Each row is a point on a tangle of strands that fork, close into loops and nearly touch. The rows are in no order.
(in the rows, 128 means zero)
Points whose rows are less than 104 apart are linked; no others are. Some points are linked to none.
Z501: [120  82 127 155 142 134 119 121  94 116 114 133 137 128 120 143 138 158
 119 161 115 130 141  83 105 130 117]
Z663: [166 149 138 142 113 141  81 148 129 126 116 177 157 122 203 102  95 142
 150 107  59 121 157 133 115 111 125]
Z393: [138 123 161 140 139 150  60 165 108  79 135 174 137 122 183 118 104 153
 167 142  56 123 185 125 106 145 186]
Z299: [ 91 110 130 114 131 133  95 136 121 136 149 124 122 134 180  96 141 101
 126 123 143 172 118 125 154 123  86]
Z738: [117 136 170 112 128 142  61 138 132 120 130 144 142  97 179  94 101 105
 154 125 107 159 133 118 111 138 127]
Z585: [103 178 122  93 149 133 156  60 170 122 106 118 122 115  70 121 141 128
 104  95 151 114 127 116 119 155  88]
Z530: [117 142 133 148  93 131 144 157 188 104 127 114 150 101 125 101 151 149
 173  71  93  54 141  68 144  93  60]
Z947: [147 126 168 102 155 107  79 104 101 192 126 138  98 148 103 134  82  90
 166 122 134 123  92 175 114 138 131]
Z646: [126 112 159 121 144 145  64 136 115  91 113 147 140 126 192 132 117 133
 160 141  93 126 153 118  99 144 153]
Z426: [ 86 180 128 129 104 119 157 116 166 158  85 115 132  78  67  64 104 113
 155 103 162 108 104 105 130 102  88]
Z110: [152 189 154  71 139 118 103  92 145 179 131 136 125  87 117 114  82  94
 145 116  72 140 105 160  83 164 137]
Z772: [173 167 130 137 110 132 163  97 182 164 122  92 136 113  95 137  81 102
 123 115 141 153 108 144 135 119 127]
Z323: [ 50  58 126 141 129 112 104 155  86  76 157 126 107 132 132  89 171 145
 148 148 132 135 134 106 170 124 110]
Z901: [150 152 157  79 128  91  66 126 128 164 140 172 122 109 145  90  97  82
 135 105  76 167  99 198 127 171 148]
Z200: [ 79 112 130 153 161 112 126 118 130  86 109 142 139 107 108  97 186 139
 146 134 157 108 120 102 131 105  99]
Z476: [ 89  87 144  95 133 109  66 136 104 161 134 120  87 146 123  99 118  79
 135 128 173 178  83 169 167 130 104]
Z988: [140 103 150 113 148 114  72 106  77 151 142 171 107 151 155 110 109 131
 106 135 110 172 142 188 132 140 158]
Z38: [142 131 198 115 148  99  36 104 127 142 114 151 135 119 112  74  98  79
 153 114 132 165 125 194 129 176 166]
Z47: [112 153 126 114 129 155 137 104 184  96 137 123 155 112 136 144 142 144
 141 113  89 116 151  68 112 143  89]
Z275: [ 90 151 108 117 119 113 180 100 133 118 106 126 115 100  44 138 148 142
 112 158 174 111 106 118 137 123 140]
Z226: [138  80 138 160 131 156 104 162 133  99 137 108 148 146 199 141 159 139
 146 111 102  84 146  65 129 123  75]
Z237: [147 116 148 169 130 130 111 127  79 152  90 166 142 118 125 127 116 122
 114 167 157 108 115 148 113 105 153]
Z921: [ 67 145 109 112 122 102 182 144 176  96 136 122 120  93 119  93 131 172
 185 118 124 102 126  94 141  94  81]
Z18: [148 108 110 134 158 129 139 186 106 128 127 116 141 135 186 176 160 113
  76 151 182 128 115 114 124 118 134]
Z303: [126  59 158 118 173 124  70 127  61 147 170  83  89 193 111  63 140 108
 117 111 150 168 144 175 149 211 143]
Z497: [142 194 152  87 148 134 111  70 178 148 113 147 110 106 106 125 122  87
 106 106 159 118  86 163 137 158 123]
Z322: [136  97 101 139 146 135 145 169 112 150 144  92 129 138 165 146 127  93
  86 133 185 153  86 127 140  92 110]
Z241: [165  70 106 152 140 171 135 137  55 170 134  92 111 188 213 115 121 155
 109 129  97 134 156 116 115 127 110]
Z606: [113  80 178  94 172 111  40 107 114 145 159 106 105 143 127  98 133  84
 141 104 115 197 128 166 131 185 130]
Z109: [143  52 133 125 168 132  96 109  22 175 135 120 106 173 116 108 105 150
 139 161 120 146 138 171  91 152 167]
Z238: [183 150 112 171  76 145 172 164 185  82 140  56 151 143 116 191 114 144
 165 107  99  88 158  94 141 130 164]
Z386: [155 157 113 158  60 151 167 155 184 115  96  85 132 112  95 132 107 148
 167 113 113  47 147  72 133  92 121]
Z281: [122  99 134 109 107 137  97 145 123  85 158 157 113 131 173 173 157 169
 121 144  83  95 155 103 136 131 139]
Z256: [ 92  83  87 148 128 116 166 225 121 113 127 112 124 110 134 162 167 152
 144 149 154  78 119  85 126  75 119]
Z170: [180  99  94 141 151 130 161 150  56 181 138 136 135 173 161 157 122 138
  85 153 138 145 144 167 119 106 160]
Z411: [148 125 145 135  95 148 110 166 164 109 124 145 142 120 183 142 117 129
 139 113 110  86 132 105 145  90 105]
Z26: [132  98 101 162  91 121 174 187 171  99 160  81 142 154 129 157 166 150
 159  84 108 103 142  99 180  87  92]
Z49: [142 129  76 181  78 131 196 164 145  86 125  94 145 115  78 171 138 147
 119 154 155 110 135 105 151 105 175]
Z966: [152 116  98 191  75 135 149 150 127 122 116 135 160 138 116 141 149 131
 101 135 149 123 135 110 181  90 125]
Z720: [ 96 206  78 128 142 102 234 141 201  98 105  96 123 110  77  88 142 161
 157  85 171  87 127 104 165 119 139]
Z695: [129 170 155  92 154 135  99  86 144 123 115 176 120 117 140 141 140  97
  98 126 148 135 112 163 138 153 141]
Z613: [ 99 139 100 123  71 128 191 157 165 135 142  77 116 108  82 129  99 126
 147 142 134 163 104 108 170  87 127]
Z822: [150 101 155 105 152  80  42 122  98 198 141 145  98 164  94 129  88  67
 179 104 141 112  91 190 140 178 112]
Z819: [ 85 123  83 148 113 106 185 157 118  85 122 147 135 103  71 158 185 163
 114 169 157  83 135 101 127 105 124]
Z688: [131  87 154 140  66 137  79 177 130 122 131 141 132 128 187 117 123 129
 153 104  82  98 157 100 151 106  93]
Z428: [129 169 174 111 114 131  63 144 142 115 104 163 154  72 179  68  84  99
 165 118  73 134 129 141 103 151 157]
Z945: [163  90 109 132 139 154 147 126  52 201 131 110 118 161 161 141  94 136
 110 160 126 153 126 159 114  92 152]
Z363: [138 175 108 132  99 126 161  82 176  89 139 148 133 114  99 132 153 171
  83 120 114 130 160 108 140 159 120]
Z90: [156 194 152 126  97 138 143  84 166 172  88 120 127 105  79 105  75  97
 111 106 148 128  96 130 125 120 116]
Z808: [128 134 100 140 125 133 170 129 158  92 137 122 147 126 119 175 166 158
 104 137 137 101 141  89 133 129 115]
Z234: [122  69 172 122 146 109  46 114  56 146 128 121 112 142  87  76 100  95
 146 135 157 163 113 170 137 153 146]
Z552: [153 143 153 106 183 141 108  99 105 171 131 160 133 147 164 133  77 125
 158 108  66 144 145 171  59 133 151]
Z128: [138 108 141 165 148 151 118 123 151  84 121 130 153 136 167 132 182 150
 127 107 116  87 149  66 124 130  79]
Z653: [159 138 110 121 114 137 145 132 124 161 160 125 124 155 184 137  91 130
 107 118 102 182 129 150 154 108 121]
Z883: [ 97 165 103 139 106 117 194 114 183 136 102  91 138 107  56  74 126 112
 156  89 175 134  98 119 152  97  90]
Z990: [ 64  61 107 104 156 127 116 145  70 124 158  95  93 146 136 116 160 127
 113 157 164 158 111 124 136 123  95]
Z448: [199 102  71 177 116 134 173 169  61 159 137 106 150 182 175 142 116 138
  94 149 116 150 149 159 141  87 160]
Z886: [162 147 131  89 142 136 119 104 150 174 169 128 130 138 174 151 100 103
 105 101 101 192 113 169 144 128 106]
Z904: [134  80 114 138 123 124 117 114  63 140 137 145 126 144 114 139 149 147
  86 167 120 149 135 129 127 131 130]
Z388: [106 133  81 162 134  95 217 190 172  72 130  92 137 132  87 146 178 175
 163 100 151  62 122 102 154 107 144]
Z438: [134  71 175 108 160 115  41 117  87 169 147  90  96 172 139  71 114  83
 136  97 134 178 130 187 146 195 114]
Z861: [138  99 157 102 199 142  79 108  85 123 134 135 127 164 162 146 133 105
 127 134 133 156 123 157  85 163 152]
Z831: [ 80 131 176  68 161 105  62 100 154 111 124 142  77 113  54 122 133  80
 167 134 166 130  98 155 131 182 148]
Z650: [106 198  96 132 119 119 202 112 177 117  96 101 120  98  74  87 137 134
 117 100 188  97 112 108 154 103 127]
Z784: [151 112 146 118 178 157 110 111  83 172 141 145 140 161 197 115  85 137
 144 117  69 158 160 142  68 123 129]
Z33: [153 151 120 118 114 118 134  90 142 126 131 174 129 138 144 142 132 147
  90 124 111 175 151 164 153 134 136]
Z893: [133  87  94 149 147 121 144 185 110 107 148 131 137 152 176 187 195 139
  69 127 148 121 127 103 140 129 107]
Z967: [134  57  79 170 103 151 162 174  88 148 139  82 137 162 147 131 154 135
 113 143 124 138 137  75 142  93  91]
Z677: [130  94 177 127 185 161  55 144  91 111 138 125 141 163 200  94 116 121
 149 121 101 170 176 135  85 171 180]
Z25: [149 161 180 112 130 117  79 119 116 187 108 156 138 105 151  80  62  92
 176 108  96 154 123 179  75 129 141]
Z550: [164 150 127 128 131 150 145 125  97 149 126 160 137 140 167 148  81 157
 123 155  98 114 148 152  91  94 171]
Z229: [ 62 153 101 100 159  87 194 115 140 111 110 136 107 107  63  99 155 166
 148 146 166 102  89 114 129 108 131]
Z701: [169 139 113 140 105 128 157 129 136 139 151 147 139 164 152 166 106 141
  94 133 111 159 137 153 157 113 155]
Z516: [140 166 156 128 135 151  85 108 143  79 110 176 144  98 161 124 131 146
 135 115  89  80 172 110  95 159 140]
Z640: [185 102 111 194 124 136 133 144  71 147 124 126 155 157 184 124 138 126
  83 139 144 141 136 115 138  99 105]
Z446: [127 183 158  88  76 103 122 127 177 179 114 145 122  66 117  85  88  77
 127 127 122 149  66 157 138 131 121]
Z906: [143 156 159  95 134 124  81 119 134 168 135 152 106 117 157 101  91  67
 134 119 126 161  87 188 133 126 137]
Z961: [105  80 147 124  99 136  81 144  86 151 117 117 113 109 132  93  93 118
 145 166 147 158 123 128 128 110 119]
Z715: [130  68  89 161 106 151 168 176 108 130 164  60 129 172 181 116 145 139
 107 113 132 136 133  88 166 115  73]
Z821: [164 203 129 114  91 143 131 111 164 149  89 134 138  84 125  85  70 128
 121 106 104  89 129 119 109 133 147]
Z102: [141 106  99 135 100 128 152 144  87 168 124 127 123 137  86 139 132  99
 105 159 179 149  84 145 163 104 149]
Z584: [ 99  87 117 125 112 153 149 183 151 116 177  83 115 172 180 146 152 145
 160  95  94 113 130  66 154 103  74]
Z92: [118  53 119 170 141 140  90 160  59 113 118 120 126 148 167  92 171 134
 110 151 142 130 140  91 132 129 122]
Z402: [153 118 173 116 140 117  72 127  90 202 111 142 125 147 141  96  60  90
 173 126 131 146 108 176  97 119 141]
Z152: [139 138 145 147 106 119 102  98 139 123 114 166 144  99 130  93 127 129
 104 124 100 139 141 119 146 137 106]
Z632: [120 109 158  87 138 103  51  93 130 156 141 136  99 128  96  96 124  77
 143 102 114 179 103 167 137 178 107]
Z148: [140 166 142 122 141 112 122 120 103 185 130 191 128 140 200 100  86 108
 133  95  83 141 136 203 120  94 158]
Z387: [ 68  46 116 163 138 117  92 180  64  86 128 122 115 131 162  91 179 151
 141 151 162 125 128  91 148 119 123]
Z616: [162 175 132 105 141 136 139  56 143 123 109 154 137 126 102 166 145 145
  85 132 148 110 139 141  93 150 138]
Z144: [146  89 135 113 195 151 101 126  71 157 145 127 119 161 202 122 110 117
 117 133 108 158 141 144  91 139 135]
Z12: [148  57 113 143 163 127 105 148   9 162 104 127 119 163 153 113 131 147
 110 183 134 138 153 156  82 140 175]
Z113: [141  93 128 135 146 163 115 125 111 138 129 118 135 141 163 146 113 142
 119 146  91 137 151  92 116 115 106]
Z138: [167 123 105 172  67 161 164 174 167 120 127  54 148 136 111 172  92 136
 158 125  97 115 149  97 134 108 143]
Z841: [173 216 142 132 131 161 147 118 183 110  93 130 171 126 149 135 117 119
  99 106 143  83 132 119 128 137 145]
Z456: [106  60 162 112 154 113  63  97  76 129 121 115 106 146  59 110 141  91
 145 137 164 149 114 153 125 164 122]
Z125: [200 181 116 176 118 135 186 109 166 108 120  92 153 133 102 167  91 124
 107 127 152 136 134 148 136 132 187]
Z443: [113 158 135 126 107 117 132  85 159 109 108 164 119  90  90  98 133 129
 116 126 134 140 125 139 164 133 107]
Z263: [161 120 143 167 128 135  87 128 103 116 125 180 140 146 183  90 120 148
 130 127  85 118 172 141 133 114 134]
Z215: [166 157 148 102 144 113 109  87 133 152 132 185 119 136 133 146 112 120
 109 118 112 146 119 186 127 139 149]
Z927: [ 50 118 158  77 157 111  82 123 139 127 145 108  95  94 103 101 117  89
 173 121 124 168  99 137 121 152 126]
Z239: [158 185 151  79 126 136 126 111 163 171 153 137 146 115 155 143  83 102
 131 104  76 163 107 154 109 143 127]
Z557: [137 175 127 111 100 144 144  99 168 104 144 136 144 113 131 142 129 159
 113 107  77 125 149 114 118 163 106]
Z248: [161 166 116 168  91 124 177 110 164 141 114  86 135 119  70 129  99  90
 119 117 175 168 108 146 159 118 131]
Z682: [117 121 134 124 167 128 115  98 138 135 141 133 129 130 142 123 144  91
 102 113 159 165 104 129 145 130  81]
Z493: [123 210 111  95  92 153 144 133 169 103 102 119 126  97 131 133  95 157
 117 124 118  50 150  89 109 139 155]
Z365: [144 121 115 137 111 151 153 172 129 146 134  89 131 132 162 159 102 106
 124 148 169 155 104 113 144  80 130]
Z840: [116  96 135 153 101 133 110 149  90 139 101 137 135 116 143 112 115 118
 128 171 166 129 124 120 148  84 129]
Z95: [109 114 164  86 152 107  81 103 103 115 118 144  94 118  81 136 130 132
 136 170 120 134 136 163  92 165 176]
Z295: [ 92 154 105 129 145 121 202 165 189  73 141 110 134 128 115 140 173 175
 183  86 120  48 129 104 146 103 111]
Z333: [137 101 143 173 104 129  90 117 122 111 118 157 141 131 164 102 147 146
 110 124 107 119 155 109 159 122  92]
Z420: [ 87 181  99 114  75 108 176 132 193 136 125  97 114  73  64  99 100 129
 145 123 116 146 106 114 160 113 120]
Z948: [115 101 158  96 128  79  54 118 119 179 148 142  76 151  85 114 114  64
 146 113 164 147  77 180 156 163 106]
Z568: [ 87 104 118 132 149 122 173 164 171  86 165 108 127 147 139 153 198 179
 173  92 101  65 126  80 135  98  90]
Z42: [116 166 175  96 158 123  74  74 148  95 122 189 128 115 134 127 152  99
 116 119 126 143 147 169 111 188 141]
Z605: [143 200 142 103 159 135 118  54 134 122  98 179 133 120 135 128 120 146
 109 133 134  92 146 158  78 167 153]
Z21: [ 89  94 109 121 175 105 159 125  89 155 132 112 120 125  52 156 166 114
 115 154 184 135  82 114 114 122 117]
Z381: [ 86 162 160  74 156 121  92  83 146 114 106 140 101  95  75 109 133 105
 141 136 158 108 109 136 110 170 146]
Z599: [154 163 133 135 138 130 137 145 110 175 134 169 135 151 192 131  71 132
 138 122 102 138 128 179 109  77 177]
Z283: [132  80 128 176  78 135 154 165 148 107 145 106 133 155 112 135 176 147
 143  92  83  77 147  86 185  94  87]
Z415: [189  93  96 162 130 127 171 103  88 166 137 108 160 165  76 170 143 140
  69 145 139 165 128 140 111 124 141]
Z520: [ 51 138 149  84 120  95 102 130 154 148 130 126  97  67  94  75 113  82
 182 120 139 170  77 144 124 118  98]
Z896: [ 96  54  98 136  97 150 145 189 106 120 168  81 105 168 183 117 172 147
 139 105 125 107 122  63 167  98  69]
Z326: [156 138 109 183  81 130 161 141 100 133  96 141 155 116  93 134 131 138
 104 164 158 108 115 116 142  91 156]
Z730: [157 117 107 134 130 144 142 144 138  97 156 141 129 160 195 176 168 146
  71 127 141 145 138 124 161 127 125]
Z432: [114 103 156 113 186 133  86 104 111 115 132 133 130 134 160 147 151 106
 113 131 160 154 118 138 124 150 123]
Z794: [ 49 147 104 109 161 102 204 147 168  93 121 129 114 109  89  93 133 182
 181 145 149  95 109  99 126  99 112]
Z20: [116 104  64 167  99  93 218 213 158  81 149  94 141 128  84 169 188 158
 154 128 148  94 122 109 167 100 158]
Z72: [ 85 144 151  91  78 111 102 131 142 165 119 133 110  76 114  87  89  79
 151 114 140 161  81 140 136 117 103]
Z100: [124 171 178 110 155 145  65  84 142  72 124 180 142 115 154 110 134 128
 130 121 104 125 174 130  84 199 156]
Z29: [ 71  68  92 127 113 121 140 208  95 110 148 120 108 124 164 136 160 147
 132 153 146 104 125  98 165  83 118]
Z969: [132  95 103 185  66 120 145 155 119 108 137 132 153 144 104 134 169 153
 114 119 119  99 131  89 194  84  99]
Z435: [ 77  72 104 124 156 114 163 145  92 138 145 103 113 130 112 156 162 114
 122 154 163 158 100 111 124 106  94]
Z859: [132 158 127 107 108 169 131 145 148  97 100 138 122 101 142 159 110 164
 140 141  90  45 145  92  83 125 141]
Z159: [111 174 169  75 150 131  80  92 146 157 122 124 122  83 106  97  93  85
 165 113 107 136  93 138  87 169 122]
Z507: [158  80 168 108 151 113  48 136  61 187 145 103  96 172 141  47  69  83
 150  96 131 164 131 205 135 174 140]
Z320: [ 92 119  93 136 115 110 187 191 141  98 121 125 132 101  97 162 154 161
 152 159 150  54 120  93 119  86 139]
Z930: [146 153 112 146  72 130 158 146 215  98 163  65 141 116 131 148 122 132
 141 101  82 145 147 101 166 125 106]
Z485: [160 126 114 120 112 123 154 128 108  99 131 161 118 133 130 196 169 172
  75 167 120 123 145 124  98 136 156]
Z645: [ 81 125 135  96 139 133 110 100 111  96 116 140 108 104  98 141 138 152
 126 166 128 133 140 126 108 142 143]
Z192: [119 113 114 137 161 120 146 101 156 128 144 121 143 145 114 142 178 111
  85 114 159 171 117 115 160 129  80]
Z397: [100 147 137 121 125 116 144 135 168 140 120 133 116 119 113 123 115  80
 122 123 185 149  90 135 159  94 110]
Z329: [ 58  88 111 122 121 116 137 160 120 103 137 130 101 116 134 116 145 137
 141 166 144 129 114 111 161  96 118]
Z991: [158  81 138 163 123 152 101 158 102 130 123 134 142 165 219 146 154 143
 110 107 114  94 159  93 140 113  96]
Z378: [157 112 160 158 171 116 104  99  77 156 102 176 137 158 141 132 121 124
 116 144 136 125 141 164 101 114 164]
Z143: [133 138 123 113 122 131 140 112 149  94 154 164 121 129 151 158 154 133
  75 127 137 148 142 145 162 134 113]
Z703: [155 116 156 128 180  98 112  90  51 172 110 177 113 164 123 147 114 135
 132 146 136 116 140 199  78 129 182]
Z665: [130 139 121 113 114 139 134 105 133 156 131 136 120 112 114 144  96 123
 123 153 108 145 112 117 126 119 119]
Z168: [170 186 139 146 117 142 135 106 139 145  69 158 145 101 111 104  87 139
 104 127 132  94 134 125 107 110 142]
Z817: [150 209 146 116 100 125  81 134 148 130 103 171 159  65 174  71  99 117
 135 107  67 118 125 139 110 155 134]
Z499: [128  66 129 119 160 107  91 117  52 144 130 127 106 144 115 148 154 124
  97 170 157 145 126 155 123 152 150]
Z533: [158  72 115 177 137 129 104 164  60 130 131 138 134 167 190 129 171 146
  83 145 125 112 150 111 157 121 121]
Z667: [ 95 151  87 152  95 133 205 165 186 115 127  78 132 114  84 129 120 139
 168 117 148 112 125  96 153  85 115]
Z253: [ 75 175 123 119 113 131 139 139 156  88  90 128 115  75 104  97 129 161
 150 124 133  44 141  81 118 114 121]
Z559: [144  95 163 129 159 124  59 135  53 198 124 110 102 178 140  78  75 105
 164 118 126 145 136 193 114 141 150]
Z83: [181 210 123 160 117 152 170 134 197 104 112 113 151 126 147 147  99 107
 110 111 150 105 133 124 135 124 177]
Z700: [138 178 153 139 105 143 116 133 170 125  95 165 132  89 152 102 103  85
 127 114 162 126 108 127 132 113 108]
Z977: [152 117  95 165 101 145 178 140 142 137 118  62 153 135 103 168 101 138
 143 155 121 136 138  88 107 106 120]
Z829: [ 81 139 182  64 170 131  60  96 151 121 142 119 110  98 121 122 101  88
 166 124 104 156 109 145  87 189 136]
Z544: [106  97 136 132  88 130  60 168 134 114 147 121 125 104 185  74 125 121
 159 110  72 139 149  98 144 131  96]
Z429: [155 151 126 129 116 152 132 142 124 128  94 136 129 111 150 161  87 158
 136 165 106  79 139 115  85 101 162]
Z52: [ 81 114 108 131 131 135 160 142 151 112 142 103 136 116 131 130 137 145
 161 122 127 112 122  73 128  94  74]
Z909: [ 74  79 144 116  92 131  79 166 101 135 140 103 107 100 151  66  84 102
 169 148 119 182 128 111 120 127 116]
Z367: [132 139 146  84 139 127 111  71 123 121 153 160 108 136 129 171 131 156
 111 157  89 144 151 151  88 161 149]
Z791: [ 90 121 119 123 127  97 147  87 144 140 134 144 114 128  41 107 150 111
 123 117 154 165  98 139 184 126  78]
Z900: [136 110 130 118  86 127 133 146 116 100 123 173 127 128 131 178 155 177
 107 176  90  92 161 124 118 129 163]
Z36: [135 130 178  92 200 125  71  95  97 160 143 160 132 163 140 117  83 110
 171 103  84 150 143 206  53 162 181]
Z503: [108 145 133 114 108  98 129  84 138 139 118 158  99 110  49 125 143 110
  99 123 139 138  91 163 170 149 102]
Z104: [109  75 139 108 154  89  89  96  83 148 143 139 105 154  45 136 170 104
 128 137 179 138  92 155 143 170 110]
Z324: [ 60  68 130 106 154 117  92 139  82 131 155 104  91 134 116  88 126  98
 141 143 171 175  90 153 162 125 116]
Z232: [160 156 110 201  80 138 186 134 162 117  94  77 161 127  85 124 121 114
 135 133 175 131 113 115 145 105 150]
Z728: [191 166  92 189  96 127 184 125 163  72 126  87 158 135 118 176 133 145
 104 116 124 117 155 131 140 148 179]
Z340: [138 151 129 149 103 143 185 159 173 134 124  67 138 120 137 162  91  97
 132 122 170 145 107 110 127  97 139]
Z722: [124 150 108 138 127 126 170 110 145 111 116 130 134 111  78 159 143 137
  86 152 152 133 116 122 137 128 128]
Z88: [126 112 143 101 134  93 102  73 115 156 137 162  95 146  37 154 149 114
 126 129 146 131 103 172 151 169  97]
Z569: [112 153 107 142 121 139 201 167 192 103 136  65 137 117 121 170 119 122
 145 131 154 123 107  95 140 106 137]
Z391: [132 164 140  92 170 128 121  62 161 145 116 134 113 119  66 139 134  92
 103 105 167 108 105 143 122 166  89]
Z75: [166 185 128 110  87 129  94 147 154 124 133 170 159  86 186 110 103 141
 148  94  42 101 141 119 110 135 121]
Z182: [151 172 101 144  91 142 170 158 214  76 145  60 143 124 119 159 118 136
 164  88 105  95 154  95 141 138 138]
Z399: [ 88 156 109 108 140 123 165  62 157 140 114  99 129 106  44 113 125 139
 123 119 123 132 130 109 130 132  89]
Z931: [ 79  96 149 125  82 107  73 158 128 108 137 117 121  83 133  65 109 127
 182 127  82 160 136 111 132 135  92]
Z888: [112 169 139 115  92 122 147 109 144 165  95 106 112  87  52  89  93 103
 127 132 159 118  86 126 138  98 117]
Z264: [164  90  90 173 106 154 162 145 100 157 118  76 157 148 118 158 127 136
 114 157 126 144 131  97 123 101 119]
Z842: [122  91 140 104 157 102  86  91  68 135 129 147 108 146  77 161 152 131
 116 178 152 140 125 170  94 163 172]
Z371: [144 117 139  97 161 130 126  86 111 113 157 170 127 159 168 179 156 149
  90 152 119 147 150 154  78 161 155]
Z319: [183 120 117 132 127 154 136 132 130 156 161 121 140 161 213 125 107 144
 112 105  71 161 159 145 138 121 118]
Z369: [ 53  91 124 118 175  93 127 111 110 126 130 135 121 133  78 103 162 117
 161 136 170 162  95 127 142 121  84]
Z971: [153  70 127  97 148 122 102 107  37 203 143 136 100 177 116 124  79 135
 139 139  98 165 138 189 103 129 143]
Z595: [191 114  96 166  95 142 179 170 118 143 152 103 137 165 147 161  94 143
 101 134 130 153 143 138 158 105 165]
Z401: [136 103 111 133 108 165 129 140 139 143 149  90 134 137 158 143  95 146
 135 125  72 150 147  69 124 112  84]
Z13: [ 61 105 118 122 193  95 155  98 114 117 133 125 120 127  55 128 191 130
 140 136 186 128  98 130 111 137  96]
Z201: [148 189 148 131 140 152 113 123 163 101 109 161 156 115 178 141 112 106
 118 113 145 107 120 115 115 119 129]
Z117: [ 79 183  96 112 119 103 197 166 225  80 135 104 131 109 112 115 154 162
 175  69 122  43 134 105 164 115 122]
Z790: [134 109 163 106 209 143  71 121  85 113 138 133 138 172 186 128 122 128
 157 139 119 158 156 157  67 170 200]
Z624: [ 72 217  73  88 123 109 215 138 211  91 122 125 103  95  89  72 143 160
 138  83 150  96 131 122 176 132 137]
Z976: [ 98 113 137 158 167 127 131 106 140  74 109 148 137 111 140 127 191 135
 112 125 148 107 145  74 113 133  92]
Z750: [150 206 109 127 107 138 180  97 169 111  87  96 133 114  73 138 115 140
  94 130 159  81 146 105 128 140 164]
Z534: [ 86 103 108 147 146 125 177 154 151  92 143 114 141 132 133 162 181 160
 146 131 125  98 136  72 137 104  89]
Z982: [157 179 152 117 147 159 115  86 137 117 104 167 152 118 157 127  99 148
 132 127  86  88 164 128  75 155 151]
Z618: [164  90 113 135 140 164 128 155  91 147 162 129 114 190 231 123 126 160
 101 119  78 140 161 124 132 141 117]
Z405: [ 89  79  83 158 118 102 169 145  82 110 128 139 133 114  85 165 199 155
 106 167 153 117 124  91 114 113 112]
Z736: [179 172 111 131 121 129 175  74 171  98 121 145 146 137 119 165 142 160
  69 123 128 116 157 136 121 142 156]
Z892: [157  84 111 117 135 145 128 115  38 213 145 107 107 184 139 115  81 128
 119 141 122 149 118 192 127 124 131]
Z176: [161 140 137 145 123 153 116 156 144 114 126 161 158 139 216 137 121 107
 112 119 132 114 133 128 133 106 126]
Z757: [103 115  69 173  99 111 208 175 136  90 135  94 143 129  70 157 172 145
 134 154 166 140 112 109 163 109 159]
Z594: [142 135 123 121 143 128 150 110 126 100 140 147 148 145 154 207 192 153
  70 150 141 131 147 133  86 160 138]
Z565: [111  68 102 155 120 125 132 147  82  95 124 145 125 128 113 158 191 172
 114 180 121 109 152  82 104 131 124]
Z359: [150 154  75 210  73 116 196 143 138  86  95  68 156 111  58 135 132 127
 131 127 172 106 125 113 154 118 183]
Z623: [137 100 148 130 160 171  66 131  99 104 147 119 139 168 212 113 120 143
 152 122  87 141 164  98  88 157 136]
Z396: [163 190 161 117 121 117 105 108 127 176 124 187 146 114 157  83  77 114
 136 103  71 148 120 185 100 117 157]
Z879: [155 153 127 187 111 144 142 114 124 126  71 143 152 106 106 130 127 133
 107 151 139  83 143  96 117 111 121]
Z612: [113 112 134  91 136 131 134  81 110 130 136 139 106 124  98 172 137 161
  90 167 101 147 143 120  80 142 131]
Z455: [116 123 133 102 135 108 115  90  94 119 101 159 102 126  62 172 186 135
  93 170 176 108 113 160  90 170 162]
Z737: [163 126 103 155 149 131 171 183 139 109 131 109 154 119 156 205 153 106
  84 143 176 139 109 120 131 119 158]
Z803: [114 131 107 130  90 121 174 151 195  91 168 108 141 122 119 142 163 144
 147  79  83 117 147  83 167 112  91]
Z376: [ 95 126 110 150 120 123 173  96 169 123 139 122 131 132  84 122 163 124
 110 105 156 173 121 111 175 115  75]
Z999: [127 133 158 118 122 138  82 131 124 150 135 128 127 115 191  88  98  79
 140 121 137 172 124 149 136 131 107]
Z540: [ 85 201  93  91 107 104 177 148 223  84 128 137 118 103 109 119 159 163
 139  84 125  81 132 112 162 136 138]
Z868: [136 131 198 101 202 136  58 101  98 122 143 156 143 156 131 114 116 112
 162 117 109 148 163 185  66 183 197]
Z458: [107 123 115 110 116 152 137 135 163 129 149 100 146 104 145 139 117 129
 153 123  91 133 129  59 105 109  75]
Z636: [178 139 101 174  92 128 178 125 152  77 138 114 156 140 112 193 184 160
  99 132 124 104 161 102 134 140 149]
Z10: [162 224 114  90  97 145 148 112 175 132 108 141 126  86 128 123  84 141
 101 119 105  96 142 118 104 145 188]
Z644: [109 149 154  84 161 117 110  59 124 122  94 158  94 103  61 144 151 124
 104 145 174  76 119 150  92 166 157]
Z389: [185 123 130 142 137 119 133 100  81 194 112 145 140 152  78 155 115 112
 106 139 155 131  90 171 123 113 139]

How many points has the smallest loop of links through each point below? Write 0 if it is on no loop.
Z426 | 18
Z534 | 8
Z646 | 10
Z663 | 16
Z632 | 9
Z861 | 7

Name the points in between on the shortest way along the links from the first point to the second, in order.
Z859; Z476 | Z429, Z550, Z599, Z148, Z396, Z25, Z402, Z947, Z822, Z948
Z605; Z886 | Z982, Z516, Z100, Z42, Z695, Z215, Z33, Z701, Z653
Z900; Z700 | Z485, Z594, Z371, Z367, Z612, Z645, Z95, Z842, Z499, Z904, Z501, Z113, Z401, Z458, Z52, Z534, Z808, Z636, Z728, Z125, Z83, Z841, Z201
Z92; Z831 | Z387, Z323, Z329, Z29, Z256, Z320, Z819, Z405, Z565, Z501, Z904, Z499, Z842, Z455, Z644, Z381
